A landscape with many valleys, sampled at points; each row gives a point and its height.
A ball rolls from a point to whichever of its 2 nearest points has the largest drop for the distance, and stops where none of them is lower. Distance is the straight distance between rows; heights are no part of it.
Fod: [ -7   7   2   1   8  20  12  -1 -15  18 -25  -9  12 -10   4  19  -4  10
   8   4   3   9 -10 -13  10]  h=182
Vid: [ -8  -2  10 -10   3   4  -6 -26  18 -10  -1  25 -12  22   5   6  13   7
 -10 -12  18   2   1 -12  14]  h=241
veka: [ 13  29   2  12 -29  -3  35   5 -45 -11  -7  -8 -12 -11  11  -6  16 -18
   5   3  -2  13  16  24   4]  h=364
Lol: [ 18  -6   2   9 -24  -5   3  14 -26 -10  -1  -2  14 -15  14  42  16  -9
 -10  -9 -24   9 -23  -3 -20]  h=314
zike: [ -4   8   5  -5   7  32   2  -6  26 -17 -11  22  -5   7 -35 -21  11   6
 -20  -7   1  -5  12 -10   7]  h=529
kimel: [ -5  -5 -13   5  -3  10  -3   7   3  22 -13  -6  -1 -20  11  -6   3  26
   6  25 -15   7  -5 -14   2]  h=545
velu: [ -4  15   3   8  25  39   6  -4  23  11 -27  20  -1  29 -17  -8  16  22
 -41  -8  10 -18  13   8  -1]  h=499
Kaze: [-28   5  -9  20  -2 -15 -17  25  -1  36   0 -16   4 -18   4  14 -27 -13
   1  -5  -9  -8 -15  -7  11]  h=158
guder: [  9   5  -3  19   2  21  -1   0   5  -7 -30  26 -17   0 -33 -31  -9   8
 -24 -13  18 -15  12  -4  -7]  h=560
Nel: [  0  -1 -18 -18   1  -1   6 -23  20 -28  16   0   6   3 -10 -14  11   2
  -4  -4  -7  -4  -7   0  -2]  h=472
vuta: [ -3 -10   7  25   1 -12   4  -4  -6  -5  40 -12 -12  -3  -6 -18  -1  -7
  16  -7  29  -6   6  19   2]  h=682
Lomu: [ 26 -14  -7 -27 -10  -3 -10  16  30 -25   2   7   9  -5  22   7  14  12
  -9  19 -14   3 -16  -4  -8]  h=464
kup: [  2  19   4  -2  17  28  15 -21  22  -2 -26  26  -3  14 -21 -13   5   7
 -32 -18  16 -13   8  -2   3]  h=517
Buf: [-11  21  12  13  15 -20   1  42  13  24  -1   3   8 -15   5 -10 -28 -23
  20  11 -32   4 -14 -20  20]  h=487
Mup: [ -5 -12   7  23   7 -12   7   5   6  16  54 -15   4   5 -12  -3 -12 -19
  23   4  23  -2   0  10   7]  h=679
fozi: [  0  14  10  -2  25   5 -16  10  21   7  19   1  26  13 -32   8   6  18
  10  18 -28  -7   7   4  -5]  h=565
seri: [-27 -12  -6  -2 -14  -4 -15 -11  -8   1   5  -9   4   5  -6 -15   6   2
  -6   6   3  -6   8 -22  -5]  h=426
Dod: [  1  22   3 -25   0  -1  -5 -26  15 -18   0  35  -9  15  -3 -33   9 -20
 -37 -38  14 -11   7  -4  -1]  h=186
doka: [-13 -16   4   4  13  -8   1 -14 -18   1  26 -13  24   9  12  -4  -7 -20
   6  -9  18  -5   5  -6   7]  h=625
Pameb: [-11 -29  12  14  -8 -22   0  13  -5  25  27 -15   5 -14  11  10 -22 -21
  12  -2  13  -3 -15 -10  -8]  h=168
Pafu: [  9  -6  -5  -5   1  -6  -8  -2  22 -19  15  -2   9 -15  12   4  10  17
   7  19  -8   1 -11   3   1]  h=438
Pag: [ -3   4  14  16  -3 -11  19   4 -19  -1   7 -25  10 -14  12  16  -2 -20
  16   3  24   1 -15  10   9]  h=365
rap: [  4  -9  -6   6   1  -5   4 -33  18 -10  25  10 -16   0 -18  -5   3   4
   5 -15   8 -10   6  -5  19]  h=303
tupa: [ -7  -5   1  -2  20 -11 -38  31  14  17   5   3  21  11 -18  -5 -20  -1
  13   9 -33  -3  -1 -15 -11]  h=340
gul: [  2  19  -2 -24  -4   5  10 -15  20 -11 -22   2   0  18  -3 -18  24  10
 -47 -11  15 -12  -3 -15   0]  h=359
Libis: [ 22  22  -8   3 -35 -19  12   9 -54  -8  -6 -10 -23   5  10  15  -3 -17
   6  -8  17   1  34  15  11]  h=358
Vad: [-12   5  -4 -30   5   4 -20  -3  58  18  10  14  -3  36 -10  13   0   6
 -14  17 -25   5  -5  14 -12]  h=417
zega: [  2   2 -14  10  -4   0  17 -18 -23 -12 -39  -2 -10  22  -5 -12 -11  -9
 -15   9  15  -5  21  -2   7]  h=654
Tanu: [  8   8   9  15  -6  -9  22  28 -27  -8  -7 -15  12 -21  17  14   6 -20
   7  10   9  10 -23  18  -7]  h=341
zile: [ -1  -5  16  22  23   7 -11  -5  17   8  27   8 -14  19 -33  16   6  10
  14  -8  -2 -13  15  18  14]  h=581
gazeg: [  9   0  -6  -8 -15  19  12 -20   1 -31 -20  36 -17   1   3  -4  14  -9
 -30 -18  10  -3   3  -4  12]  h=301
pupek: [ -9 -23  -4  -5 -21 -20 -19   5  13  -8  38  -1  14 -14   7  -3 -13 -12
   5  31  -9  -3  -2  -5 -18]  h=299
Nis: [  8   2   7 -11 -17  14  -1 -12  28  -8  -9  15 -22 -16   0 -26  25  20
 -41 -13   6 -21   9 -10   0]  h=489
Tigok: [ 14 -16   8  17 -18 -15  -3  23 -25 -15  20   1   8 -19  21  21   7 -26
   4  -4 -26   7 -21   3 -19]  h=276
libil: [-11 -15   9  10  14   8  -6  -6   8   5 -23 -23  -4  24  -5   1  -1  -2
   1  -6  12  -8  15  -2  11]  h=389
koved: [  1   6  -6   3 -13   6  17  -9 -10   3  -6  -4 -12 -10 -17 -14   5  10
  17   6  -7  12   3 -20  19]  h=174
Likef: [ 24  22  -3   4 -14  11  31 -10 -38 -19 -27  12 -23 -16   7   8 -11 -11
 -14   6   9  -5  42  11  11]  h=265
kenet: [  6   9 -16   1   2  32   4   1  -3 -20 -19  19 -14  -4 -30 -15  -3  11
 -12 -13  12   0   9   0   2]  h=546
Kifum: [  1   7  -3  -3 -10  17  28 -12 -30  -1 -25  -7  -9  -7  -3   6  -8  -3
  10   1   4  15   8  -7  15]  h=231
devu: [ -4   8   3  -4   6  12  -5 -19  29   9 -11   5 -12   1  -8 -27  18  23
 -29 -10  -1 -22  18  -4   4]  h=510
Ravet: [-13  -4   5   4   1 -15  -4  -6 -16  15  36  -9   9 -18   1 -22  -8   0
  28   5  -1   6  -2  -1 -13]  h=375
nol: [-12  15  13 -30   1  14 -10 -14  60  19  16  12 -22  29  -4   6   9   6
 -20  10  -8   5   1  16   0]  h=431
zaka: [ 15   8 -26   2   0   7   7  21 -27   5 -28  -2  -3 -21  21  28 -18  -4
   7  -3  -3  13 -14  15   8]  h=379
Talog: [  9  16 -24   6  -2  19  25  -3 -34   9 -34   5  -6   0   1 -16  -5  26
  -8  14   3   9   5  -2  -6]  h=351
Taf: [ 30  -4  -1  -1 -28  14  22  -6 -26 -21 -15  -4  -2  -5   5  13  29  10
 -26 -11 -17   1   3   2 -27]  h=397
tesim: [ 11 -29   7  -8 -28  -8   6 -10   6 -23  17  14  -4  -2  20  19  20 -11
   3  11 -27  13 -14 -10 -13]  h=514
razu: [ 12  17 -15   2 -12 -26   6   4 -44   8  -4  -6  -4  -9  11  -5  -3   4
  17  -2   0  14  -5   8  -7]  h=281
rese: [ 19 -17   7 -34 -29  -5  -5   3  26 -22  12  18  -8   6  28  15  24   2
 -14   5 -13  14 -16  -2 -15]  h=490
Pek: [ -2   5 -14  -9  19 -10   6 -28  11 -11   4   0  19  23 -14   2  -2  -5
  -1  -9   2  -1 -10  -3   4]  h=452
sos: [ -9 -15   9  -4  16  -2 -10  -5  -1  19  32 -12  10   1 -15 -20 -13  -4
  31  -4 -11   1   9   2 -13]  h=391
Des: [ -3 -11  -2  -9   6  19 -14  -1   8 -13 -19   9  -4   5  10   3   9  22
 -15  -2  19   4  -3   3  -8]  h=172
lor: [ -8  13   3  22  -4 -20   4  28  -2  12   1 -12 -16   8   3  -9  -3 -16
  34   4  17  13  -3  20  17]  h=668
piz: [  6  12  -5   6   3 -17  16  49   0  10 -19  -6  11 -22   8 -12 -17 -16
   8  15 -20   9 -30  -9  -4]  h=436
Sabi: [ -7  -7   4   0   7  -7  13 -30 -22 -19  -7  -7  13  16  15  -3  -3 -20
  -6   0  18  -3  13   1   4]  h=634
mesu: [  2   4  -1  11   4 -20 -21  34   5  14  13  -1  -5  -3   6 -13 -13 -10
  40  13 -14  13  -3  -7  18]  h=360
Nof: [  1   5 -25   2  14  -3  -9  16 -10  -1 -19   6   9  -9   5  25 -32 -14
  13 -14  -1   9 -24   3   6]  h=400
Zemu: [  3  10  -4 -18   3  10  10 -17 -13 -13 -16 -17  20  -2   8  19   8   6
 -14 -13  11  -6   4  -6  12]  h=270
par: [ -2 -12   0   7  18  18 -15  16   8  -5 -14   0  -5   0   1   5  -4  13
  15   5  11  10  -7   7  -2]  h=208
nivi: [-20 -19  24   8  30   1 -21   3  22  24  34  -9  23  17  -8  11   0  -9
  -3  11 -17 -21   8  25 -17]  h=610
konad: [ 25  10 -22  -5 -10  24  27  15 -42   6 -28  -1  -8 -21  19  15  -7  10
   5   1  -7  16  -1  15  -8]  h=348
Gib: [  1 -16  12 -22 -23  -6   2 -24  20 -27  26  13   0  -1  15 -19  23  -2
  -8  14 -12   2   5 -11  -8]  h=554
Kezel: [ 17  15  -1   6  21   8 -16  28  36  16  11 -15  16   3 -22  10  -3  30
  10  24 -20 -11  -1   8   1]  h=574
Mes: [ 14   6  -6  18 -14 -11  10  -4 -22 -18   5   4 -20 -16  -1 -34  20   9
   4   4  -4  -4  11   3   9]  h=398
vufi: [-14  -5  26  -6  16   2 -24  -5  43  22  25   4  16  15  -4  25   1  11
  -6  21 -17 -15   7  22 -12]  h=605
vika: [ 19   6  -5   9  -9  -6   6   3  -2 -21  14  -3  -4 -26   3 -16  23  25
   9  15  -5  -2   0   3  12]  h=416
salur: [ -8  26 -17  16 -15  -3   5  26 -15  16 -23 -11 -22  10   1  -5  -6  -7
  21   2  19  16   7  23  24]  h=666
Relev: [-11   2  13  -8  28   9 -16 -21  15   5   0  -7   9  30   4  16   7   0
 -11 -29  16 -13  11  11   8]  h=254
Putu: [  1   8  -8  15  14  -7 -21  23   9  -4   4 -24   2  -4 -13  -2   5  23
   5   4  14 -11  -3  12   2]  h=588
lelob: [  1   8 -15   7 -13  -1   9   7   0  14 -11 -22  -5 -12 -21  13   7  27
  -3   2   8  -4 -14 -10   4]  h=169
gazik: [  3   2  -8 -13  25  12 -21  -9  28   3   5  18  -4  37 -29  -9  12  18
 -15 -15 -23  -4  12  16 -10]  h=110
sarib: [ -2  -4   2  15  -1  -1  -1 -13  -7  -3 -16 -23 -13   3   2 -16   4   9
  -6  -6  15 -18  20   3  12]  h=401
Tisuz: [ -5  -5  17   0   1  -6  -9  -8  23  17  43  -5  12 -10  -4  14  -5   6
  20  13  -4  -8   5 -12  12]  h=248
mis: [ -6  12   6 -21  25  13  -6 -17  28   0  -5  24  -6  42 -22 -28  16  -5
 -28 -21 -10  -6  12  11  -8]  h=57
Lelem: [  6  15  -1   5  28   0  14 -29  10  -5  -3   4  14  18 -23 -20   7  15
  -7  -4   1  -5  -5   2  -9]  h=430
kufup: [  6  15  -5   6  -5 -34   5  27  -7  12  18  -3  11 -26  10  12 -10 -14
  19  -2 -14   6 -28 -14  13]  h=138
Vugam: [-13 -14 -15  13 -18  -9  -5  15 -17   9 -13 -11  -5 -25  22   8  -5  -3
  -3  15 -13   5 -23  11 -16]  h=571
Duti: [ 29  -4  -2   9 -25  12  19  10 -36  -3 -18  -3   8  -9   8  28  20   6
  -8  -1 -19  14 -10  -5 -26]  h=353
zod: [  0   5 -15   3  16  -2  -4   4  16  16 -14  -4  12   5 -12  23   1  28
  -6   6   6   2 -23 -10   2]  h=211
sel: [ -2   2 -13  -2  11  19  -3   4  12  -3   4 -25  -1 -11 -25 -14  -6   6
  13  -5  -6   0   3  25  -2]  h=175
zupid: [ -1 -22  12 -35 -16   8 -20  10  30   5  -2   8   6  -9   8   1  -8  15
  -2  15 -16   9  -6 -21 -26]  h=555
temo: [ -4 -15  13 -30  10  -4 -22  17  54  14  -3  16   5  -3   9  14 -36  -8
  -5  -4 -23   0 -17 -10 -21]  h=343
Nati: [-22  -4  11 -24   4  -1 -19 -29  38  15  41  28  -3  34  -1  -4   3  -7
   0  11  -9   8   9  -4  -7]  h=321
Busit: [  8  -4 -20  11 -23 -34  -4  23 -35  -2  20 -16   2  -8  16   5 -10 -28
  10 -16   0   1 -11   9  -4]  h=325
mupo: [  7   2 -22   5  -1 -22 -15  28 -10 -11   0 -13   9 -11   3  -5  -5  -2
   9   6  -6   1 -18  -2   0]  h=327
zader: [ -2  12  13  18  -3 -10   8  17  10   5  21 -12 -10  -7  -8  -5   9   1
  33  17  11  11  -1   7  20]  h=671
Koli: [-22 -12  36 -15  26  10 -23   0  23  24   2  -7  15  34  -7   9  14   4
 -11  -3 -11 -10  12   3 -13]  h=528
peb: [ -8   0   6   6  13  20 -18  -6  27  16   5   3 -13   2 -23 -17  14  33
  -9   4 -17 -15  27   7  -5]  h=521
Lom: [  9  15  -1   6  15  -2  17 -25 -11 -23 -16  12   4   7 -17 -30   2   2
 -12  -5   8  -8   8  -2  -3]  h=402
ralo: [  7   0 -17  -4  24  16 -12  -7  18  -6  -2  -3  -3  11 -25  -7   1  18
   3 -12  -9  -5   6  15   3]  h=146
ditom: [  3  -3 -19 -15   4 -11   7 -21  -6 -24   1   9  21   8  12  15   6 -11
  -1   0   0   7 -23  -5   2]  h=473
tam: [ 11   2  11 -15  -7  12  13 -15  28 -10 -16  36 -27  22   8  -8  24   9
 -28  -3  16   7  -8 -19   9]  h=177
bam: [ -3  19 -10  10   3  -1  14  -4 -18 -24  -3  -6   4   0 -25 -25   4  -2
   1   6   9   6  -2   6  -3]  h=370
rokeb: [  6  -8 -11   1  -9 -12   5 -23 -19 -27  10  10  -9   6 -12   4  -5  -2
  -1 -24  26  -2   0   1   0]  h=338
giba: [-10   9 -13   7 -11 -12  -4  13 -11 -20  22 -11   5 -10 -10 -13   6  -7
  14  11   4   1  -3   4   6]  h=349
kib: [  5  -9  21 -21  -3   4  -7 -11  18  -8   5  12  -2  -4   0 -14  19  27
  -3   3   2   0   8 -22  -6]  h=486
gefit: [  0  13  -2 -28  -8   4   8 -20  -3  -9 -22 -10  11   4  14   0  25  11
 -38 -14  10 -12   2  -6  -5]  h=313
bufal: [-12  22  10  13  -2 -24   8  49  -8  23 -19  -1   2 -17  14  -4 -19 -26
   8   1  -9   7 -21 -17   8]  h=465
dup: [ 21  25   6   4 -26  10  41   1 -50 -17 -19 -10 -16  -8   5  10  -1 -25
  -6   7  -3   7  38  23  -5]  h=328
guzed: [ 49  -2   1  13 -23  17  38  -8 -34 -21 -24  16 -17   0  -1   3  15   4
 -23 -12 -14   3  12   3 -22]  h=451
Pogi: [-12  17   1 -35   8  16 -14 -19  27  -3   2  22 -21  25 -10 -35   8 -13
 -32 -37   0   1  12   6  -4]  h=119
zupep: [ -7   0  12  -3  26  22 -13   4  31  14 -17   9  -4  46  -9   1  21  20
 -30   0  -4  -7  11   9  -1]  h=511
Gigus: [  5  -4  14   8   7 -18 -23  47  22  -1  14  -2   5 -27  -3   1 -35 -10
  18  11  -6  -3 -16   5 -14]  h=300
Roka: [ -2   6  27 -20  24  20  -2 -19  35   0  17  13  14   6 -13  -1  11  21
   5  12 -10   2   8  -1  -5]  h=567
dok: [  7  -4  12  -2 -18  13  -1  -7  -2 -17  -2  11 -13 -23  -4 -17  25  20
 -17  -5   3 -11  15 -18   1]  h=461
dakep: [-24  -8  11  -8   5   5 -25  -8  37   5  26  -1  11   1  -3  13   0  12
  -9  17   5  -8   3   6 -11]  h=599
fiba: [ -8 -23  11  -2 -10 -14  -9  30   2  -4  19  -8  12 -37  11  13 -27 -26
  -6 -11 -12 -11 -18 -12 -11]  h=139
vav: [-10  -8  -6  -8   6   4 -13   9  29   3  23 -25   9 -16 -23   2 -13   0
  11   2  -9 -10  -4  16 -13]  h=207
Sefu: [ -9   0 -17  10  -2 -14  -2  12 -14   2   6 -13  10 -15  24  10 -15 -37
  14  -5  -9  -4  -8  -3  32]  h=519
viz: [-21  -4   2   7  22  -1 -11 -18 -14   4  23  -7  17  19 -10  -8  -7  -6
  -6 -13  17  -8  11  11 -14]  h=619
Zupav: [-29 -28   7 -12  10  -7 -25  -9  20  13  22  -2  15  19  21 -12  -5 -14
  -6   2   2  -4   0   0 -23]  h=363
vegil: [  9   5  16  18  23  10   6 -13   9   1   6  -6 -16   7 -29 -12   1   7
  15 -19   6 -10  16  11  20]  h=577
Siz: [ -3  -6   2   3  11  23   0   1  13  19 -13  -9  -4  -8  -5 -20   9  36
   2  13 -10  -4   8  -8  -2]  h=532
Bab: [ -4  -1   5   1  -3 -20  -8   8   8   5  29   1  19 -23   6  24 -10  -1
  16   9  -5  -3 -19 -19   8]  h=204
repov: [ 30   6  -4   8 -24 -10   9   3 -57 -25 -12   1  -5  12  10  29   2 -24
  -2  -4   2   5  24   4  -4]  h=380
rogo: [ -5   5  -2   0  26   7 -19  -2  11  17 -13  -4  11  21 -10  28  -1  19
 -10 -15   7  -5  -6   2   0]  h=238
les: [  5  14   7  -8  16  14  -1  -2  25  -1   7   4  20   1 -22  -7  13  29
   2  23 -13  -1   2 -16   2]  h=552
lilon: [ -3   5  11 -28   1   2 -12   5  19  -6   9   3  33  -5  -3   0   7  11
   1  24 -14   4  -7 -31  -3]  h=531
Tati: [-25 -31  -6 -16  -7  -4 -19 -17   4   3  19  -1   1  12  27  -3  -2 -15
 -15 -14  18  -3   1   3 -16]  h=378
Gog: [ -4   7 -15   1 -17  -8   7   3 -11  15  -1 -18  -2 -15  -9  10   3   5
  18  -3  -6   4 -10 -16  19]  h=130
gigol: [ -9   6  10  17   8 -16  -2  14  14  14  37 -12   5   6 -20  -4  -8  -8
  31  24  -1   3   0   7   5]  h=675
mugum: [  2  26 -15  -3   7   4  11   4 -38  11 -23 -11   0  -3   7  -8 -23  -6
  20   2  10  16  17  25   0]  h=278
Gega: [  6 -19   4  -8 -23   2   2 -20 -11 -36  18  15  -4  -2  17  -1  27 -10
  -7  -6 -12   4   1  -5  -6]  h=534
Guz: [-14  -5  11  17 -14 -24   7  34  -6  23  17 -13  -6 -16   5   9 -26 -33
  21 -12  14   5 -21   4   3]  h=206
kavov: [-10   0  22  14  -5 -29  -7  49  10  13  29   1   2 -24  -3   6 -38 -28
  12   3   6  -3 -18  -9  -5]  h=251
duvev: [-11 -16  -1   3  19  -3 -33   7  15   3  19   2   9  14  -1   7 -10  -8
  19  -3  -5  -2   2  -6  14]  h=386
dutil: [ 16  -7  -8   3  -5 -11  22  24 -19   2 -33 -15  14 -11  15   1  -5 -18
   1  10 -23   8 -24 -16  -5]  h=385
vepi: [-14 -17  15 -29  10  19 -22  10  30  16 -15  -2   7  -1  14   1  -3  10
  -5   1  -8   6  -5 -10 -19]  h=533
sulep: [ 12  32 -20   2  -2  14  30   8 -37  12 -25  -5  -4 -14   6  -3 -11  17
   6  11  11  15   0  22 -10]  h=309
Munol: [  3 -14  -9   3  19  11  -8  22  20   5 -20  -6   3 -19  14  18 -17   5
   5   1  -2   2 -23   8   2]  h=242
kubot: [  8 -10 -14 -10 -11  -5   9 -27 -21 -18  -7  10   8   7  28  30   4 -18
  -6  -8  -7   7  -6   3   8]  h=491
lazez: [ 20  24   0   7 -14   5  31   3 -21   7 -24  -1 -29  -6 -19 -11  -9   8
  15 -15  24   5  15   7  10]  h=566
pubo: [ -6 -22   7  -9   7  -1 -26  27  28   0   2   4   6 -14   4  17 -26  -5
   6   2  -6   2 -18  -6 -13]  h=287
zal: [ -8  -2  -6  -8  20 -10 -21  12   6  22   0  -2  21  -8  -5  -4 -26  -7
  13  -7 -32  -2 -11 -22  -4]  h=311
vizog: [ 40  27  -5   7  -4   7  46  -6 -27 -10 -29  18 -21 -13 -17 -17 -13   1
  -8  -5  12  -2  15   6   2]  h=540
Sifo: [ -7   7 -15   8   0  -5  12  -7 -35 -16 -22  -8   7  11   6   3 -15 -24
   0  14  13   9   4   6   1]  h=643
ziku: [ -4   7  -4 -13  10   4   5  -7 -16  10 -25 -15  26  -9  11  25 -14  -6
  -1 -15   5  -5  -8  -5   7]  h=230
med: [ -4  -9 -14  11   3  -6   0 -22  -5  -4  10   5 -16   9 -16  -7 -12  -1
  15 -15  10   4   6   3  12]  h=319
satot: [ -4  25 -11   9  10  28  11 -14  -9   4 -13  17   5 -13  -5  -4  12  34
 -17   7   8  -1   2  -6   7]  h=55
norum: [ -9   2  15   8  -4  12   7 -25  -3 -16  -6  30 -11  -2 -11   9  13  10
 -10  -6  24   2  -2 -14  12]  h=273
zepan: [  1 -18   1   1 -20  -4  16   7 -13  -1 -23 -21   6  -5   9  10   9 -11
  -2   9 -12   6 -12 -18   1]  h=337
roru: [  7  12 -18   1 -33 -26   7  18 -47   5  13 -17 -10   1  14   3 -11 -28
  13 -17  18   1  15  22   6]  h=344
val: [ 20 -12   3   0 -12  15  19 -11  13  -8 -19  24 -22   9  10  -2  24  20
 -14   4   4   1   1 -26  17]  h=67
Sabu: [ -4  -4   2 -37   2  -1 -16   8  59  17  -1   9   6  15   1  15 -16   1
 -11  11 -13   8 -21  -4 -19]  h=390
fol: [-12   6   0 -23  -3   0   0 -24  41 -12  13  -1   4   6   0 -13  17   8
 -23  10   1  -6  -5   2  -7]  h=471
Murif: [  5  -4  -5  10  -6   2   6 -38 -30  -8 -17  19 -23  -6  27  -3  -8   2
 -11  -4  11  -8  27  13  10]  h=127
seg: [ -7 -20   8   1  -3  -2   9   1   9   4 -12 -23   5   2  -5   6  -6 -10
   7   0   6  -3 -11 -12   3]  h=371
Gafam: [  5  19  13  16   8  11  12   6  -9  14 -13 -19 -24   3 -25 -11  -8   4
  17 -20  19  -3  22  19  17]  h=573
nar: [ 18   2  -4  14 -19  18  21 -21 -18 -18 -29  44 -24 -14  -1 -11   0 -14
 -25  -9   4  -7  13  -4   5]  h=279
zim: [ 19   4   5  27 -21 -19  11  22 -37 -10   5 -10   2  -5  22  22  15 -33
   9   1 -13   9 -10  18  -8]  h=310
sunu: [ 38   3  -3  10 -12   3  40 -16 -25 -13 -16  10 -20 -18 -12 -12   5  10
  -8  -7   3   2   1   9 -11]  h=503
Tefuv: [ -9   3   4   7  20 -14 -13  22   4  29  28   3   6  -6  -2  -5 -27 -21
  39  -6 -19   7  -6  -4  10]  h=345
Kaga: [-10  -3 -11 -21  17   0 -13  -5   3  11  -8  -5  23  -4  11  12 -16  -6
   7 -19 -15   2 -12 -13  -2]  h=274
Tubu: [ -5  10  -8  11  16   5 -10  26 -13  11 -15  -5   1   0  -4  -6 -11   0
  23   6   4  17  -7  14   0]  h=232
fomu: [  7  -9  -7  13  -8  13  -1 -10 -30 -10 -23  16 -22  -7  24   5   2  15
  -5   1  13   8  11  12   2]  h=181
ziz: [ -9 -14  16 -15  20  19 -16   7  32  13 -21  -4   5  27   1   1  11  15
  -9   3   0   0   2  -4  -5]  h=520
ziviv: [ -3  16 -19  19 -10  -1   4   5 -23   0 -29  -7 -21  13  -7 -18  -6  -3
   5   6  11   4  20   3  20]  h=662
matag: [  7  10 -13 -16  -1   0  -1 -31   3 -28  -9  23 -12  14   5  -8   4  -5
 -29 -29  20  -8   8   7   7]  h=246
lur: [  8 -30   5   0 -11 -10  -7  26  -7 -17   0 -10   5 -25  25  11  -7 -23
   2  -7 -18   0 -17   1 -14]  h=222
Beran: [  3   1  -8  -6   6  20  25  -7   2   4 -29   4  12  17   3 -11  13  18
 -17  18   2   6  -9 -26   1]  h=442
vip: [-13 -12  -4   9  -9  -3 -10  19   7  21  -2  -7  -5 -32  10   4 -13   5
  14  21 -14   8 -16  -2  -7]  h=559
Mipe: [-20 -20  16  -1   0  -3  -6 -27  18  15  47  11   4   4   0   1   3   1
   7   6   9  -4  12 -16   4]  h=275
lali: [  8 -18   4 -11 -11 -11   5 -25  19 -15  18  10 -12   9   3  10  16   6
   2  -5   9  -1  -4 -18  15]  h=277
feke: [-13  -9 -12  -1  -9 -12 -11 -11 -18   0 -12 -27   9   7   8  -8   5   2
 -17  -7   9 -16   9  -6  -2]  h=412
mabin: [ 20   2  -9   8 -15 -15  10 -13 -43 -28  -4  11  -5   9   0  11   5  -5
   0 -10  10   7   4   0  -2]  h=362
zitad: [  0 -28   7   3 -15 -19  -1   1  -8   0  35  -4   5 -22  16 -10  -7 -10
  22  16 -12   3 -12   0 -19]  h=347
sim: [  9   1 -21   0 -12 -31 -11   8 -39 -11   5 -10   7  -5   9  -2  -1   1
   6 -12   0  -2  -5  -2  -7]  h=304
rifi: [ 16  14 -13   4 -25 -27  14  21 -18   6   9 -11   1 -16   5   6   8 -11
  25   3 -22  10 -19  -8  13]  h=70
suzus: [ -3   5  18  13  -9  -2  16   1 -24   0  -2  -8  -8 -18  -4  -7  11  15
   8   3  20   5   2   0  -7]  h=320
fite: [ -4 -16  -5  -8 -13  -7 -14  -3  30  -7  26 -12   3  -4 -18  -7 -15   2
  14  23  -8  -2   2   3 -14]  h=247
Vugu: [-17  -8   3   5 -24   1  -4 -10 -16 -13  -1   3  -5 -11   2  -6  20   8
 -20   7   5  -1   6 -14  -4]  h=441
vipo: [ -4   1  -5   1  18  15  -5 -18 -10 -12 -26  16  -6  12  11   5  -4  14
 -10  -6  23   3  10  10   4]  h=210
Fazu: [  2  -4  20  15  27 -16 -16  27  18  29  33   6   9  12 -22  19 -27 -19
  35   3 -21  -1  -2  -1  12]  h=361
kabet: [ 15   3 -14   0  -4  16  19   0 -27   7 -39   3   7  13  19   8  11  24
 -23  13  11  -1  -2 -16  -6]  h=399
lokab: [-26  -9  17 -25   7  -5 -32  -7  40  20  26  15  11  28  15  -5  -9 -12
  -6  20 -14   3   3   2 -18]  h=342
Nura: [ 17   9  -8  18  -8   8  20 -25 -25 -18 -26  27 -30 -14   6  -8 -14 -15
 -14  -5   9 -11  33  14  20]  h=197
Ril: [  0  20 -12   6   7 -17   5  17 -27  23 -20  -6   2  -4  13  -1 -24 -12
  26   0   0  15  -9  13   4]  h=253
zagod: [  6  17  -6  19 -22 -13  24   3 -34  -7  -2  -9 -19 -12  10 -35  18  -5
   9   4   0   7  10  22   1]  h=381
bidi: [ -2 -14  -1   9  -1 -13 -26  16  -2  -6  14   0  -2   1  15  -6   0  -8
  25  13  -1   5   1 -14  21]  h=373
zedud: [ -9  12  11 -26  -5   8  -1 -16  49   1   3  13 -24  15   2 -14  18   9
 -36   4   9   1  -3   2  -3]  h=449
mita: [ 12   5  -1   6  20 -13 -23  30  28   7  10 -22  15  -3 -13  15 -10   9
  14  -2  -9 -14 -11   3  10]  h=582
zep: [  6  -7  10 -30   2   2  -5   3   5  -8  -8  -1  18  -2   9   2  15  15
   0   0  -3   6  -9 -28  -7]  h=508
Meb: [-10  -4  -1   1  15  -2 -25   4  30  -8   8 -10   5   3 -10  -1   8  23
 -11   8   8 -10   0  15 -14]  h=593
duro: [-23 -11   5 -17   3   3  -6 -35  17   7  34  20   0  21 -10 -14   5  -5
  -6 -15   7  -1  10 -14  -3]  h=298
nifu: [  1  12  -9   3  21  36  14   3  14   0 -24   9   9  18 -11 -22  12  27
 -25  14   8  -8   1 -10 -12]  h=477
senek: [-30 -15  -1  11   0  -8  -8  -5  -8  35  10 -19   6  -4   6   4 -17 -15
   8  -7   1  -7  -5  -9  -1]  h=126
baki: [  4 -14 -23   8 -14  -8  -1   0 -22 -10 -11  -5   1  -2  28  29  -6 -28
   0  -5 -12  -1  -7   0  21]  h=507
Noviz: [ -9  -6  21  18  23   3 -21   6   7  28  43   4  -1  15 -25  21   4   5
  23   4 -21 -10  16  19  12]  h=583
nikez: [ 12  -7  -1  -1 -24  12  29   1 -33   2 -38 -11  -6   2   8  15   4  -5
  -3   7  -4  12   2 -18   5]  h=286
kipi: [  9   9  22  14 -10 -10  31 -10 -37  -2  -3 -15 -10  -8   4   9   0  -8
   9  -5  29   1  10  12   8]  h=346
rud: [ -9 -18  -4 -23 -18   1 -11 -15  -4 -13  -7  -2  -7  11  25  10   5  -9
 -21 -21  16  -2   3   5  -5]  h=395
Mifir: [ -8  -6  -3  10  23  -2 -16  16   0   8   8 -15   9  13 -10  10 -21 -26
  24 -16   1   0  -1   8  15]  h=394
dibur: [-28   9   7   1  10  26   2 -10  -2  10  -9   0  12 -14  -5   6   9  14
   0  10   4   6   1  -5   4]  h=131
popo: [-11   2  18  12   5   1   4 -23 -12  -1   8   8  -7  -9  -5  13   3  16
   2 -11  30  -2   2  -2   3]  h=297
muza: [  5 -15   8  11 -20  -6   9  -6 -28 -10  22  -7  -6 -21  16   1  12  -7
  18   0  -6   7  -5   7  -5]  h=377
lipe: [-18 -13  17   2  33   5 -18  -8  11   2  30  -6  18  20 -18  -8   3  -4
   3  -2  -7 -11  14  24 -24]  h=614

For each start below, name the point where the ball stops.
peb: Gog
Gafam: fiba
zega: les
ditom: par
Nel: par
lilon: Gog

Write out the way that a ball takes from each point below.
zile: vegil, Gafam, lazez, vizog, sunu, guzed, Taf, Duti, Lol, Tigok, lur, fiba
baki: kubot, ditom, Pek, Lelem, Lom, bam, giba, mupo, sim, razu, Ril, Tubu, par
Mup: gigol, zader, lor, salur, ziviv, zega, Sifo, Sabi, doka, viz, lipe, nivi, vufi, dakep, Meb, Putu, mita, Kezel, fozi, les
Tati: Zupav, lokab, Nati, duro, Mipe, Tisuz, Bab, kufup, rifi
